Points on a hilly landscape, in no order, each with its height.
From any point a ball rolls to the lowest of the 2 points nearest to it. It stops when none of these is lower. Distance is the straight distance between rows; heights are no part of it.
k625 height 331: -2 -18 -17 -18 30 -29 17 -4 -21 -28 -11 -40 16 -17 -5 14 11 18 1 -26 20
 25 -19 -4 -27 -29 -8 12 -18 -9 5
k391 height 609: 20 6 -20 27 15 15 44 17 -11 -2 -23 2 2 26 18 9 -8 5 10 -20 8 -26 -8 26
 15 0 39 31 -14 -11 21
k255 height 502: 10 22 32 3 -15 3 -44 -13 10 -6 25 16 -24 16 -6 -3 -2 4 -1 6 -27 -2 -16
 -19 19 18 4 -16 -3 5 -6
k142 height 308: 4 12 8 -6 16 5 -8 -32 -10 -32 21 -17 -46 22 -4 6 13 4 12 -32 -15 18 -47
 -16 0 -11 -9 -18 -1 -12 -7
k819 height 230: 27 19 -9 4 -5 -19 15 24 -14 -8 -28 -29 -15 19 -3 3 1 19 6 -23 21 -2 -24
 6 -5 -19 -8 11 -3 -12 22
k866 height 466: 9 -6 27 4 2 -26 -34 -17 18 14 -5 -11 -26 6 -30 -8 -2 -12 -36 1 -21 9 -13
 14 -25 19 7 -2 9 16 23
k104 height 540: -17 -11 -10 -8 -19 -10 -4 3 15 16 -1 2 51 -49 11 -3 23 7 -25 26 35 13 21
 -33 -18 3 -22 4 -13 23 -27
k780 height 347: -5 -3 -18 1 -3 0 2 -6 -16 2 15 -11 -22 9 9 -2 -29 -14 34 -3 -22 3 13 12
 8 -8 -19 -16 27 -39 -5
k62 height 451: 10 11 -13 2 7 29 -36 -21 20 6 48 15 44 -29 16 4 18 -12 -14 11 -1 -26 17
 3 19 15 13 13 -3 25 -19
k689 height 498: 11 -6 22 17 -2 22 53 29 -17 23 -23 23 26 6 23 1 17 3 -10 -17 13 -27 5 4
 16 -16 42 15 1 11 23
k78 height 575: 5 -2 -9 23 14 6 -5 -10 2 -6 22 8 10 6 14 8 -27 -6 20 5 -28 -16 -17 9 26
 12 28 17 -2 -25 -6
k116 height 577: -16 -38 4 27 4 -6 17 24 -6 20 -43 0 39 -2 -11 -4 16 13 -35 -1 33 1 4 0
 -2 -2 20 -2 -22 19 -9
k275 height 257: 2 -17 16 -7 -25 -1 37 34 -11 30 -11 38 49 -40 19 13 18 21 -7 7 41 44 15
 -33 10 -24 0 10 -2 7 9
k420 height 350: 23 35 -27 -16 11 -2 20 -9 -15 -29 7 -34 -26 24 16 15 -3 11 34 -30 16 9
 -38 4 9 -37 -14 -2 1 -24 19
k850 height 576: -8 15 -5 4 -6 14 -11 10 6 -9 29 37 30 -34 16 11 -6 9 24 8 2 6 13 -39 11
 4 -3 2 9 -18 -29
k329 height 390: 25 14 11 16 -17 34 12 -20 4 38 -11 10 -9 13 20 3 11 3 2 28 -21 -26 4 -2
 53 -4 15 8 1 12 16
k948 height 250: -20 -25 -2 10 -3 13 -17 29 23 12 11 7 4 6 1 -15 -36 -8 5 39 -14 -13 42
 37 8 27 0 -5 17 -1 -8
k314 height 564: 9 -3 3 23 0 15 -8 -9 0 11 32 25 21 1 21 2 -13 0 23 26 -26 -25 -23 -2 54
 15 21 1 10 -31 -9
k678 height 216: 16 3 16 -9 -16 35 2 -12 0 24 16 18 33 -32 24 11 15 -3 -6 4 -3 -5 7 -28
 32 -10 8 4 8 20 -1
k954 height 194: 9 12 19 2 -25 -1 -8 24 2 6 21 24 -27 5 -6 -14 -39 -3 18 14 -19 -7 18 15
 9 7 -17 -16 34 -20 2
k360 height 503: 4 48 -3 0 -5 -5 12 -27 -8 -23 15 3 -41 67 1 -12 -3 3 27 2 -17 -15 -29 2
 50 -3 -12 -17 -21 -14 -11
k691 height 464: 31 26 11 17 -20 7 56 4 -25 22 -39 7 -2 27 13 6 28 12 5 3 10 -23 -15 -4
 24 -22 16 18 -12 17 28
k455 height 565: -37 -43 -1 15 -11 -10 8 34 0 12 -36 -2 44 -13 -10 -16 18 17 -24 19 44 12
 16 -9 -10 -1 -4 -13 -26 20 -26
k944 height 320: -4 -15 1 -14 -4 -28 0 40 -7 -12 -17 -18 4 -3 -16 -12 -16 8 -2 -18 14 4
 10 8 -32 -9 -16 1 0 -5 -2
k794 height 271: -36 -5 -9 -30 -1 -7 -17 -9 3 -15 40 22 6 -14 1 -16 -19 -32 19 5 -13 -9
 35 12 -31 7 -29 -22 13 -11 -35
k280 height 159: 15 11 -1 -44 -5 -18 -1 1 -22 -18 15 -11 -29 -1 -10 -10 -14 0 20 -49 7 9
 -17 16 -22 -33 -37 -19 19 -21 10
k638 height 246: -5 -4 -2 -15 -19 11 20 20 4 24 3 34 42 -52 25 18 11 15 2 16 34 36 29 -42
 12 -11 -7 6 4 8 -4
k321 height 349: -16 -35 0 10 -5 -17 -2 37 3 5 -34 -18 2 12 -20 -14 -10 4 -17 -6 15 2 18
 13 -24 6 -4 -4 -6 8 -1
k213 height 280: -37 -4 -16 -28 -11 -8 -1 28 5 -14 8 18 11 -33 0 2 -16 -6 27 12 18 24 48
 -17 -18 2 -31 -10 10 -21 -25
k315 height 415: -9 9 -5 11 1 16 -45 -22 2 -6 48 21 12 -2 19 -3 3 -4 18 5 -24 -1 -15 -10
 23 22 4 -22 15 -24 -36
k773 height 610: -32 -17 -8 -23 22 -24 -5 4 5 -44 -5 -21 15 2 -17 -7 2 -17 -6 -5 6 -9 -2
 6 -53 10 0 12 -33 13 -12
k341 height 427: 5 -5 10 10 -35 13 1 26 15 27 -18 2 -9 -25 6 -2 -11 21 -3 22 14 19 22 -22
 11 10 -23 -7 15 1 -1
k590 height 518: 11 11 21 8 -12 3 -40 -1 18 3 14 12 -1 -11 -2 2 -4 6 -12 9 -15 -8 0 -21 2
 21 4 2 4 14 -5
k350 height 504: 1 -10 18 -7 -27 -15 -16 2 -3 19 -7 -11 -19 -20 -12 -10 -11 -6 -16 1 0 17
 15 -12 -19 0 -35 -18 22 3 -1
k534 height 419: 21 18 9 13 -19 25 31 -5 -11 23 -12 16 -2 10 26 8 5 10 20 20 -12 -17 0
 -21 44 -18 5 10 2 -3 9
k630 height 296: -14 -23 -14 -15 13 -31 14 -4 -21 -8 -15 -15 31 -28 -2 12 23 14 1 -7 23
 39 3 -25 -29 -26 -17 9 -17 -6 -7
k952 height 524: 4 45 2 -6 -16 -3 11 -9 -10 -11 10 22 -30 49 5 -11 -3 18 39 10 -11 -9 -15
 -20 62 -5 -19 -22 -11 -32 -18
k426 height 401: 6 -18 -9 6 10 17 3 -22 0 7 -10 -14 14 -14 12 17 6 -7 -9 -5 -13 3 11 -15
 -2 -8 12 13 -2 15 0
k457 height 254: -3 1 -9 -9 17 -2 3 -25 -16 -17 11 -6 9 -19 12 21 14 10 14 -28 -3 21 -11
 -38 -11 -23 -8 3 -5 -9 -9
k217 height 507: 9 -2 19 17 -8 -1 -29 23 27 6 0 9 -3 3 -9 0 -16 11 -17 9 -12 -9 9 3 -2 30
 20 13 4 12 7
k287 height 363: -4 -17 -10 -26 27 -35 8 5 -14 -36 -11 -46 6 -7 -16 -5 -3 8 -10 -30 25 13
 -30 15 -37 -16 -9 11 -17 -11 5
k175 height 109: 26 21 10 -21 -18 -16 -2 2 -14 -10 13 -3 -44 22 -15 -13 -22 -11 15 -29 -8
 -6 -15 22 -9 -21 -25 -14 19 -13 18
k45 height 238: -2 -23 -9 1 39 -8 10 -38 -3 -6 -12 -37 -16 -16 -21 19 13 -9 -27 -8 -10
 11 -18 -3 -31 2 4 2 -1 18 4
k951 height 193: 9 0 -1 -3 9 -9 10 -28 -20 -10 -7 -24 -12 -6 -5 17 17 11 3 -21 -4 23 -30
 -34 -5 -28 -13 -2 -4 -5 4
k673 height 412: -13 -22 3 5 -29 4 -6 29 20 18 -16 -1 9 -26 2 -5 -13 13 -13 19 21 16 34
 -14 -7 17 -20 -7 10 13 -16
k413 height 306: 16 51 -15 11 -16 0 44 -4 -24 2 -5 7 -14 37 19 2 5 17 56 24 2 -30 -16 3
 50 -16 -6 14 -5 -22 9
k748 height 372: -24 -14 -16 -10 22 6 -14 -34 -3 -16 24 -16 -9 -6 5 3 -8 -15 14 -12 -25 4
 16 0 -18 4 -12 -9 12 -8 -19
k706 height 200: 4 -1 0 -4 47 -14 0 -38 6 -30 6 -27 -44 0 -32 8 -3 -19 -26 -20 -8 16 -47
 21 -32 21 11 5 -6 8 23
k889 height 291: 26 27 -13 -2 5 -10 14 8 -6 -24 -12 -37 -25 24 1 6 -15 4 13 -30 11 -4 -29
 18 -5 -13 -5 9 0 -14 24
k243 height 505: 28 42 5 12 -14 -2 39 -9 -17 5 -35 0 -23 41 -1 5 20 8 6 10 0 -24 -24 -4
 29 -12 9 19 -23 16 22
k17 height 645: 8 -25 1 22 18 6 -3 3 16 21 -36 9 22 3 -18 2 16 -4 -46 -6 5 -11 -7 11 -1
 28 47 13 -16 25 18
k790 height 582: -19 11 -19 -6 -7 10 -17 12 21 -8 31 30 41 -37 16 8 -6 4 11 22 14 -3 32
 -32 -1 12 -12 2 4 -2 -33
k809 height 603: -17 -13 -11 -3 19 -8 -11 3 11 -27 -1 -10 16 -3 -9 4 -6 -11 -9 -4 -6 -11
 7 1 -33 16 14 16 -21 12 -12
k707 height 380: 3 -23 -15 15 6 4 18 7 -6 8 -32 -20 3 -1 7 10 2 6 -2 -13 1 4 12 -3 -7 -16
 5 10 -4 3 4
k38 height 370: -36 -22 -1 -34 2 -11 -18 -19 12 -8 14 -12 2 -8 -12 -14 0 -32 -11 11 -10
 -9 33 15 -53 11 -27 -13 -2 24 -17
k162 height 189: -7 2 2 -35 2 -17 -7 -3 -21 -22 25 -1 -23 -13 -11 -8 -8 -2 20 -44 3 14 -8
 -2 -31 -21 -38 -19 17 -22 -4
k627 height 555: -44 -31 -7 -1 -1 -22 4 15 0 9 -26 -4 62 -19 -7 -19 32 2 -29 39 40 8 7
 -13 -28 -5 -6 -3 -37 20 -35
k631 height 597: 19 14 -20 26 7 7 24 15 -6 -8 -3 -7 -10 29 11 5 -21 7 24 -9 -5 -24 -16 28
 20 6 26 29 -8 -25 18
k860 height 253: -25 -9 1 -15 7 -7 -33 -21 1 -13 59 28 0 0 0 -20 -21 -33 7 -2 -30 -12 15
 33 -29 15 -10 -23 20 -10 -23
k472 height 394: -9 10 -3 6 7 16 -24 -25 -7 -17 37 14 -9 7 17 1 3 1 26 -16 -27 11 -21 -20
 11 4 2 -20 8 -25 -32
k80 height 592: -25 -13 -18 -7 2 14 -17 13 27 -10 3 1 42 -13 10 -4 8 -12 -3 34 9 -22 38
 -4 -15 15 -2 6 -21 27 -27
k429 height 310: -5 -8 -22 16 -13 15 21 18 -2 21 -1 9 4 -15 22 5 -25 8 39 28 -1 6 24 -7
 37 -2 -11 0 22 -41 -8
k997 height 300: 16 -14 8 16 8 -8 14 -21 -20 21 -37 -25 14 -13 -16 -1 21 6 -37 5 5 15 -37
 -15 -7 -15 14 12 -7 7 4
k595 height 444: 15 3 10 15 -21 37 23 15 4 29 -3 29 11 -16 27 2 -5 25 15 31 2 -14 13 -17
 45 -2 7 12 16 -7 1
k862 height 530: 0 14 6 2 -28 26 -36 0 18 16 31 25 -3 -30 14 -2 -14 4 10 31 -1 10 17 -13
 38 26 -17 -24 29 -13 -22
k148 height 379: 10 1 -9 -14 12 -10 24 -3 -24 -22 9 7 29 -17 17 24 14 14 17 -33 11 28 -14
 -28 -4 -41 9 20 -16 -9 8
k867 height 236: 3 1 3 -10 -23 32 14 9 6 26 11 29 44 -51 28 13 8 8 5 14 20 11 28 -34 26
 -7 -1 9 14 13 -7
k772 height 319: 7 -30 4 4 11 -17 55 22 -33 6 -28 1 50 -5 9 7 29 8 -14 -28 32 19 -4 6 -6
 -45 24 11 -22 2 14
k614 height 396: -41 -34 -5 -11 15 5 -12 7 18 -8 -20 -18 -2 26 -16 -12 -5 -33 -8 10 -13
 -9 35 35 -30 17 12 -9 -15 23 1
k725 height 282: -42 -2 -13 -37 -8 -7 -10 7 6 -16 25 15 7 -24 1 -11 -15 -27 21 15 7 3 45
 -5 -34 3 -38 -20 9 -8 -33
k123 height 438: 20 32 8 26 -18 -5 7 12 3 14 -21 -8 -41 46 -5 -3 -3 9 12 12 -7 -22 -5 25
 11 12 7 11 2 1 30
k22 height 442: 2 9 -16 3 8 29 -49 -37 13 8 48 6 24 -25 17 3 21 -8 -6 10 -5 -16 12 -1 19
 16 0 -4 3 13 -26
k746 height 217: -23 -10 6 -39 17 -16 1 -27 -15 -28 35 -5 -19 -12 -15 -10 1 -10 7 -41 -7
 5 -8 11 -52 -11 -37 -18 16 -6 -13
k52 height 514: -16 0 6 -16 -24 -7 -20 -2 2 13 4 5 -11 -40 2 2 -2 0 2 0 12 31 20 -35 -13
 3 -39 -22 21 -9 -15
k479 height 428: -10 3 -13 10 2 23 -60 -33 7 7 56 12 13 -8 22 -5 10 -9 4 17 -20 -4 -2 6
 28 23 -4 -26 21 -14 -34
k731 height 595: -1 -24 0 44 6 -6 28 24 -15 32 -48 2 16 17 -15 -3 19 17 -36 -18 35 -14
 -10 13 6 -1 30 -4 -19 10 12
k188 height 361: -11 -14 -20 -3 19 1 -2 -18 -7 -14 18 -23 -16 6 2 0 -27 -20 25 -11 -24 3
 13 16 -10 -5 -8 -6 16 -21 -7
k241 height 392: 30 45 -14 13 -17 -2 42 34 -18 2 -29 -7 -4 29 22 8 19 36 35 -3 32 -19 -16
 8 18 -26 2 19 -7 -6 26
k273 height 450: 10 -7 23 6 -4 -35 -19 5 4 12 -19 -12 -25 17 -41 -19 -7 -11 -35 -9 -8 6
 -22 27 -28 14 9 3 5 3 28
k311 height 614: 14 -3 -3 45 6 2 30 22 -10 25 -50 5 -5 27 -12 2 17 14 -27 -17 21 -18 -15
 18 6 9 34 9 -16 10 26
k871 height 356: 25 58 -11 6 -15 3 41 15 -20 -8 -15 -3 -13 41 19 2 12 24 52 11 18 -34 -22
 11 36 -15 2 24 -13 -9 17
k271 height 262: 9 -22 -5 17 19 -18 47 12 -36 4 -42 -14 39 -1 -6 1 27 13 -31 -25 37 16
 -31 15 -8 -33 29 8 -25 -5 12
k539 height 384: -35 -13 -5 -19 20 -5 -21 -43 10 -16 27 -20 -7 -13 -4 0 10 -16 -11 -6 -18
 -4 19 -2 -46 12 -22 -15 5 13 -19
k312 height 263: -28 -4 -18 -23 -8 -14 3 19 5 3 -3 17 20 -46 7 18 2 6 15 11 36 47 42 -34
 -15 -6 -28 -1 -3 -12 -16
k548 height 213: 21 -5 8 20 -8 -12 6 -19 -10 25 -44 -28 -16 7 -18 1 16 6 -30 9 -4 10 -26
 -13 4 -8 0 5 -4 11 15
k441 height 357: -32 -26 2 -36 -6 -15 -2 18 -1 -20 -8 -5 5 -2 -18 -20 -9 -28 9 4 0 -5 32
 17 -50 -6 -24 -10 -9 10 -14
k199 height 433: -30 -37 -14 -3 11 14 5 0 9 1 -35 -13 43 -2 2 0 32 -17 -24 16 17 -7 23 -1
 -15 3 13 0 -36 38 -18
k979 height 278: -4 12 6 0 13 6 -73 -35 28 7 43 0 -13 3 2 -1 7 -15 -17 15 -33 5 11 30 10
 27 14 -13 16 16 12
k928 height 492: 21 12 29 14 -20 21 60 13 -21 36 -32 15 8 16 22 0 31 7 -8 -1 11 -22 -2 -8
 24 -28 24 12 3 15 30
k523 height 414: -44 -39 -10 0 12 4 -8 16 13 -9 -39 -18 16 21 -18 -5 17 -20 -11 12 7 -7
 19 16 -28 15 14 -9 -36 31 -9
k680 height 228: 21 1 9 8 -20 0 39 27 -21 20 -27 13 15 -7 14 11 17 25 6 -5 18 13 -1 -26
 16 -36 0 14 -5 -3 18
k923 height 235: -18 -5 8 -2 14 -12 -43 -28 5 -7 62 26 -9 14 3 -18 -25 -34 1 1 -42 -2 -2
 50 -9 17 11 -18 22 -8 0
k32 height 172: 20 11 6 4 -16 -3 14 17 -12 5 -14 8 4 -11 9 14 7 25 15 -3 8 15 -1 -38 14
 -23 -8 9 -4 -11 7
k939 height 269: 5 6 1 2 19 -8 -11 -21 13 -10 14 -6 -43 30 -13 -6 -27 -32 -5 -15 -32 8
 -11 46 -16 17 22 3 10 -5 35
k683 height 382: -25 -20 10 -22 -7 -19 -29 -6 21 6 11 -4 3 -10 -20 -22 1 -25 -28 14 -6 -8
 32 19 -49 20 -22 -12 3 29 -7
k604 height 584: 8 10 -14 15 16 3 -1 -7 -5 -25 20 -8 -13 18 9 6 -29 -6 23 -18 -19 -11 -25
 11 15 3 19 17 -5 -30 3
k953 height 539: 9 10 9 12 -17 30 -36 6 22 16 33 22 12 -24 15 -3 -13 15 2 42 -6 -10 15 -3
 44 26 -1 -2 21 0 -13
k988 height 281: -15 -10 -21 -11 24 11 10 -35 -11 -9 23 6 34 -30 22 22 22 -3 12 -19 -5 17
 11 -34 -8 -25 3 7 -4 2 -18
k186 height 521: -10 14 7 -9 -30 8 -31 2 18 10 22 19 -5 -40 9 -1 -7 2 4 12 9 17 23 -32 5
 16 -30 -23 25 -6 -25
k318 height 476: -1 -14 11 24 -10 25 4 46 21 6 -6 26 24 -16 6 -2 -15 32 -5 20 17 -15 23
 -6 12 18 11 13 7 11 -9
k412 height 318: 16 -7 -7 19 20 24 -23 -28 23 23 -6 -7 -7 8 4 13 4 -12 -19 8 -29 -2 9 24
 19 17 35 10 1 18 25
k594 height 395: -19 -22 9 -6 -20 -3 -28 20 30 17 0 -4 7 -16 -8 -19 -10 -10 -25 24 9 2 42
 12 -21 27 -22 -12 11 28 -14
k464 height 202: 14 40 -4 11 -32 6 40 30 -14 18 -20 20 -20 12 15 5 2 37 46 27 21 -1 11
 -19 39 -15 -22 8 9 -23 13
k459 height 287: -19 -20 -22 6 -9 26 7 23 15 13 3 14 29 -30 24 1 -22 5 23 37 8 3 40 -6 27
 10 -6 2 15 -14 -21
k489 height 244: -18 -4 10 -24 26 -6 -4 -36 -15 -34 43 -9 -36 -5 -16 -4 13 -7 0 -46 -14
 10 -31 11 -48 2 -25 -21 18 -1 -11
k886 height 295: 12 -2 -10 -16 -6 -23 7 40 -13 -13 -17 -24 -7 7 -8 -5 -17 15 11 -26 23 5
 4 13 -20 -21 -19 1 6 -17 11
k467 height 383: -2 -16 -4 25 -3 -15 9 37 2 15 -37 -19 -19 32 -21 -11 -8 5 -18 -18 15 -10
 8 33 -16 6 5 -2 1 5 17
k610 height 569: -3 19 -2 1 -10 11 -3 14 -4 -6 25 41 17 -22 12 14 -12 20 40 6 -1 10 -2
 -39 30 -3 -1 -1 12 -36 -19
k294 height 227: -6 34 13 -23 -24 -3 -11 11 -11 -8 10 27 -34 4 -5 0 -1 9 36 -11 3 28 -7
 -31 24 -15 -32 -31 12 -39 -15
k802 height 484: 8 -11 16 12 3 27 32 29 -2 7 -5 32 40 -10 19 4 -5 6 -4 -7 4 -26 10 -1 14
 -5 41 25 -2 8 6
k31 height 374: -10 -28 -3 -20 16 -11 3 -5 -5 -10 -6 -26 -26 13 -22 -11 -15 -24 -6 -19
 -13 -1 15 38 -41 -8 -15 -3 6 7 13
k974 height 598: -20 -16 -9 1 10 2 -20 8 24 -11 0 -5 28 -6 1 0 -3 -11 -10 14 -2 -16 29 1
 -23 21 10 9 -18 22 -17
k929 height 479: 11 54 0 6 4 -10 14 -40 5 -25 4 -2 -55 68 -7 -3 3 -8 13 7 -16 -17 -32 12
 42 9 5 -6 -26 8 15
k767 height 634: 19 -6 10 32 2 17 8 14 14 29 -34 22 1 15 -6 3 14 9 -32 -2 0 -21 -4 15 15
 21 47 19 -8 20 30
k155 height 474: 2 -12 1 15 13 25 9 20 10 -2 -1 24 41 -6 11 6 -13 -3 -3 2 -6 -28 13 5 11
 15 46 29 -13 10 -6
k581 height 467: 20 30 17 13 -15 -7 -7 -14 7 5 -8 -5 -49 43 -11 -3 -5 1 2 14 -27 -12 -8 5
 24 6 0 -5 -4 6 24
k71 height 487: 11 27 28 5 -16 1 -31 -13 7 5 17 12 -43 33 -3 -8 -11 0 7 16 -38 -7 -6 -2
 30 10 -2 -21 4 -1 7
k711 height 243: -1 2 -2 -3 44 -6 -2 -34 15 -29 15 -16 -47 13 -21 5 -17 -32 -16 -21 -21
 15 -25 41 -25 23 20 4 -1 3 31
k621 height 542: 4 31 8 4 -18 12 0 0 -6 -2 15 32 -18 21 9 -4 -7 17 37 19 -18 -3 -16 -30
 63 -1 -7 -20 0 -37 -21
k641 height 459: -13 -28 -15 -10 45 -7 23 -31 -8 -21 -20 -21 32 -19 -11 13 27 -15 -34 -3
 8 0 -22 -2 -36 3 24 18 -32 24 -7
k747 height 279: -20 -16 -14 -18 -2 -26 5 3 -13 4 -7 -3 23 -36 3 14 15 13 9 -3 25 45 18
 -37 -22 -21 -28 0 -6 -11 -10
k732 height 325: 32 41 -18 4 -17 -18 29 28 -16 -1 -38 -32 -8 34 9 7 20 34 18 -13 40 -13
 -27 16 6 -23 -7 9 -6 0 29
k669 height 113: 20 -10 6 -4 27 16 1 -48 2 4 -5 -5 15 -22 -6 18 27 -23 -39 -8 -11 -3 -27
 -12 -7 3 34 12 -4 31 8
k8 height 329: -6 -9 -23 11 -1 5 15 20 -6 5 -1 -5 0 -3 15 2 -29 3 37 6 -6 2 26 2 14 -7
 -10 4 18 -36 -4
k272 height 411: 11 6 3 35 -13 -6 7 31 8 21 -29 -4 -32 41 -9 -6 -9 11 -4 -3 1 -16 5 32 -3
 14 9 5 9 4 30
k492 height 338: 12 -3 -17 -10 20 -15 12 15 0 -26 -15 -39 -25 24 -14 -3 -23 -6 -8 -34 18
 -4 -18 40 -23 -1 5 9 -6 -7 23
k87 height 439: 27 42 -4 7 11 4 20 -33 -6 -25 -4 -18 -45 45 -5 12 5 -5 11 -9 -9 -7 -47 1
 28 -7 7 2 -24 -2 17
k72 height 304: -5 -9 -12 4 12 -4 4 30 10 -9 -6 -7 -22 39 -14 -14 -36 -19 7 -14 -9 -14
 13 59 -15 11 19 12 -1 -9 20
k528 height 387: -26 -34 -10 -12 18 0 -5 -2 10 -9 -3 -19 -13 19 -12 -8 -18 -33 2 3 -24 -4
 32 40 -27 10 5 -3 1 9 4
k203 height 272: 6 37 11 -34 -19 -12 -7 8 -14 -21 11 11 -36 25 -7 -3 3 15 34 -28 6 21 -22
 -27 16 -26 -34 -29 4 -33 -3
k463 height 158: 25 -2 22 -5 5 20 -5 -31 -2 19 -3 3 33 -26 1 7 30 -19 -39 -5 -6 -12 -16
 -17 12 -3 29 14 1 34 10
k171 height 221: -6 -5 10 4 -19 5 -15 23 11 8 15 13 -9 -9 0 -15 -40 -4 10 19 -11 -2 31 13
 3 18 -16 -11 30 -16 -7
k456 height 535: -2 4 0 -3 -12 -9 -31 -10 17 11 10 6 32 -44 4 0 19 7 -24 13 17 1 9 -37
 -18 11 -18 3 -1 20 -23
k597 height 354: 27 13 1 19 5 27 1 -32 8 21 -10 -1 -19 21 7 14 7 -8 -5 14 -31 -13 -10 4
 35 5 30 9 -3 14 22
k713 height 528: 4 10 11 0 -12 -9 -51 -19 20 7 24 2 14 -26 -6 -1 17 2 -28 9 3 -5 -1 -26
 -15 22 -14 -6 5 23 -18
k910 height 482: 5 2 36 -10 -10 -12 -41 -28 6 11 20 5 -35 9 -20 -11 -3 -16 -22 -2 -31 8
 -5 9 -16 9 -12 -23 17 17 15
k905 height 547: -36 -18 -15 -13 -13 -23 -14 0 19 9 -10 -16 45 -30 -2 -17 27 0 -34 41 37
 1 17 -17 -40 9 -28 -4 -21 18 -30
k149 height 463: 0 -9 -12 11 13 27 -19 -3 18 6 19 13 40 -16 13 7 -7 -8 -3 20 -13 -29 19
 10 19 20 31 19 -2 10 -13
k797 height 556: 0 21 0 6 -12 14 8 7 -9 7 18 36 0 -2 17 5 -10 17 45 23 -9 2 -15 -31 59 -6
 -9 -7 13 -49 -15
k147 height 150: 24 28 18 -7 -27 -9 -3 14 -10 1 14 13 -42 27 -14 -17 -30 -9 19 -9 -18 -11
 -3 25 3 -9 -18 -15 22 -13 15
k177 height 261: -9 -20 -7 -5 51 -22 9 -35 -1 -20 -9 -37 -16 -13 -33 7 10 -13 -36 -5 -3
 13 -36 11 -46 17 11 8 -10 11 4
k651 height 490: -2 -13 14 22 -10 3 -6 47 15 -1 -16 14 16 -4 -12 -4 -13 28 -19 8 12 -11
 12 -6 -6 24 13 11 -1 15 -7
k914 height 420: 7 -13 9 -6 14 -41 -3 2 -13 -2 -23 -35 -15 13 -41 -25 -8 -7 -34 -17 14 8
 -43 33 -36 -4 0 5 2 -9 16
k269 height 360: -1 18 -1 -1 10 17 -8 -26 -12 -30 29 0 -29 28 10 0 8 4 28 -27 -23 14 -44
 -18 20 -10 0 -14 -4 -25 -20
k687 height 462: 17 -7 20 23 -22 39 2 28 22 26 -5 23 15 -21 13 1 0 29 -14 24 10 -13 18 -6
 30 17 10 12 14 20 5
k267 height 317: 16 53 -1 -27 -17 -15 1 4 -8 -25 9 -7 -40 41 -3 -7 -5 13 35 -22 6 -1 -31
 -9 25 -22 -27 -21 -4 -25 3
k947 height 493: 8 0 32 -13 -26 -11 -27 -7 0 15 10 5 -34 -6 -17 -16 -12 -11 -13 -3 -20 9
 7 0 -16 -1 -30 -23 22 5 4
k36 height 276: -16 -1 20 -11 22 5 -20 -48 -4 -24 48 0 -44 10 -7 -6 17 -11 -11 -34 -27
 12 -30 13 -38 12 -9 -28 19 8 -11
k718 height 381: 14 28 7 1 28 9 6 -40 -3 -41 14 -14 -55 33 -7 9 6 -6 -2 -26 -10 8 -63 -4
 13 -3 9 -8 -21 2 4
k24 height 342: -32 -25 -4 -30 -3 -28 -3 26 -6 -17 -14 -15 14 -12 -16 -13 -2 -8 6 0 16 8
 26 -2 -46 -7 -30 -5 -10 1 -15
k362 height 86: 17 27 5 4 -24 -4 12 22 -11 6 -13 4 -21 10 4 6 -7 25 27 3 1 4 1 -27 23
 -16 -21 -1 3 -21 10
k480 height 446: -17 -32 -13 -9 27 5 11 -28 2 -5 -19 -18 43 -22 1 10 32 -15 -34 5 6 -5 6
 -8 -27 -3 16 10 -21 36 -12
k761 height 652: -11 -23 -11 12 23 5 -14 6 27 5 -28 8 31 6 -17 2 16 -10 -40 0 6 -12 9 18
 -11 35 45 12 -28 34 7
k854 height 326: 10 -24 2 21 18 -14 31 -6 -30 16 -44 -19 28 -6 -11 -3 24 5 -40 -9 20 16
 -33 4 -9 -24 28 14 -16 3 3
k278 height 171: 19 -10 -5 5 40 7 8 -42 3 -3 -16 -15 -8 -10 -17 23 18 -17 -37 -8 -14 6
 -36 -4 -10 9 33 10 -8 23 13
k253 height 299: 3 -5 -4 9 19 10 -44 -28 29 13 10 -10 -8 2 -1 7 -3 -17 -22 13 -32 1 16 24
 4 27 23 5 8 18 18
k556 height 551: 16 12 15 12 -10 31 -25 -12 8 13 34 29 17 -14 20 0 -3 9 11 24 -22 -21 -7
 -14 53 11 16 -1 9 -2 -15
k132 height 273: -27 -24 -18 0 -6 20 -14 17 25 10 13 4 25 -21 17 -8 -25 -8 14 46 -1 -9 45
 16 21 25 -8 -6 13 -4 -27
k602 height 288: 7 6 -4 11 7 -12 0 5 4 -2 9 -3 -36 38 -8 -12 -35 -22 8 -7 -22 -9 0 57 -7
 10 16 7 13 -17 32
k740 height 255: -8 11 20 6 9 2 -55 -32 11 -6 52 15 -24 20 6 -8 -12 -19 -4 3 -40 5 -11 30
 7 21 19 -20 19 -6 5
k59 height 586: -23 7 -24 -11 -6 10 -13 13 32 -12 24 18 45 -28 17 -1 1 -3 1 36 18 -17 43
 -19 -9 15 -15 4 -11 12 -36
k56 height 391: 4 -10 2 -29 22 -41 5 0 -18 -24 -8 -43 -13 -2 -30 -15 -9 1 -20 -28 19 11
 -43 27 -42 -16 -15 3 2 -13 12
k666 height 173: 6 32 18 -13 -34 -7 3 29 -6 2 -5 18 -33 -6 -7 -1 -17 15 24 4 7 18 6 -30
 20 -9 -36 -19 19 -30 1
k418 height 353: 18 -12 7 -8 10 -14 38 9 -27 -14 -9 2 44 -17 11 17 19 5 -6 -28 16 16 -16
 -15 -8 -37 26 25 -19 4 12
k763 height 188: 28 9 25 -6 -8 32 -19 -26 6 22 11 13 25 -22 7 7 25 -9 -24 3 -9 -17 -6 -18
 33 -1 21 7 0 36 2
k109 height 358: 4 -15 -13 -25 19 -15 14 5 -4 -20 -8 -29 -30 22 -22 -9 -21 -23 -7 -33 7
 -7 -6 56 -36 -11 -4 1 1 2 26
k270 height 61: 20 9 6 3 -8 -8 8 -26 -15 4 -27 -23 -24 9 -9 8 15 9 -7 -1 -8 12 -27 -31 9
 -20 -11 -6 -4 5 9
k993 height 267: 17 1 19 -2 -25 -6 48 38 -22 30 -22 32 27 -20 18 14 24 30 9 4 37 37 8 -31
 22 -35 -5 13 -2 -6 25
k592 height 355: 3 -8 -17 19 -4 6 21 27 -9 9 -22 -10 -1 9 12 9 -15 15 16 -5 3 -4 19 2 6
 -9 4 11 1 -14 5

Call two points neighbours if one is among the 2 nearest of the other. Go from one point of each pair to the other, from neighbour to neighbour, staying as low as possible. Name the highest point that can't be avoided.
k362, k175 -> k539
k691, k142 -> k689
k312, k923 -> k725
k706, k362 -> k993
k270, k271 -> k854
k706, k669 -> k177

Two balls start at each pair of points below. Name the first point that both come to, or write -.
k188, k592 -> k8
k72, k631 -> -
k123, k217 -> -
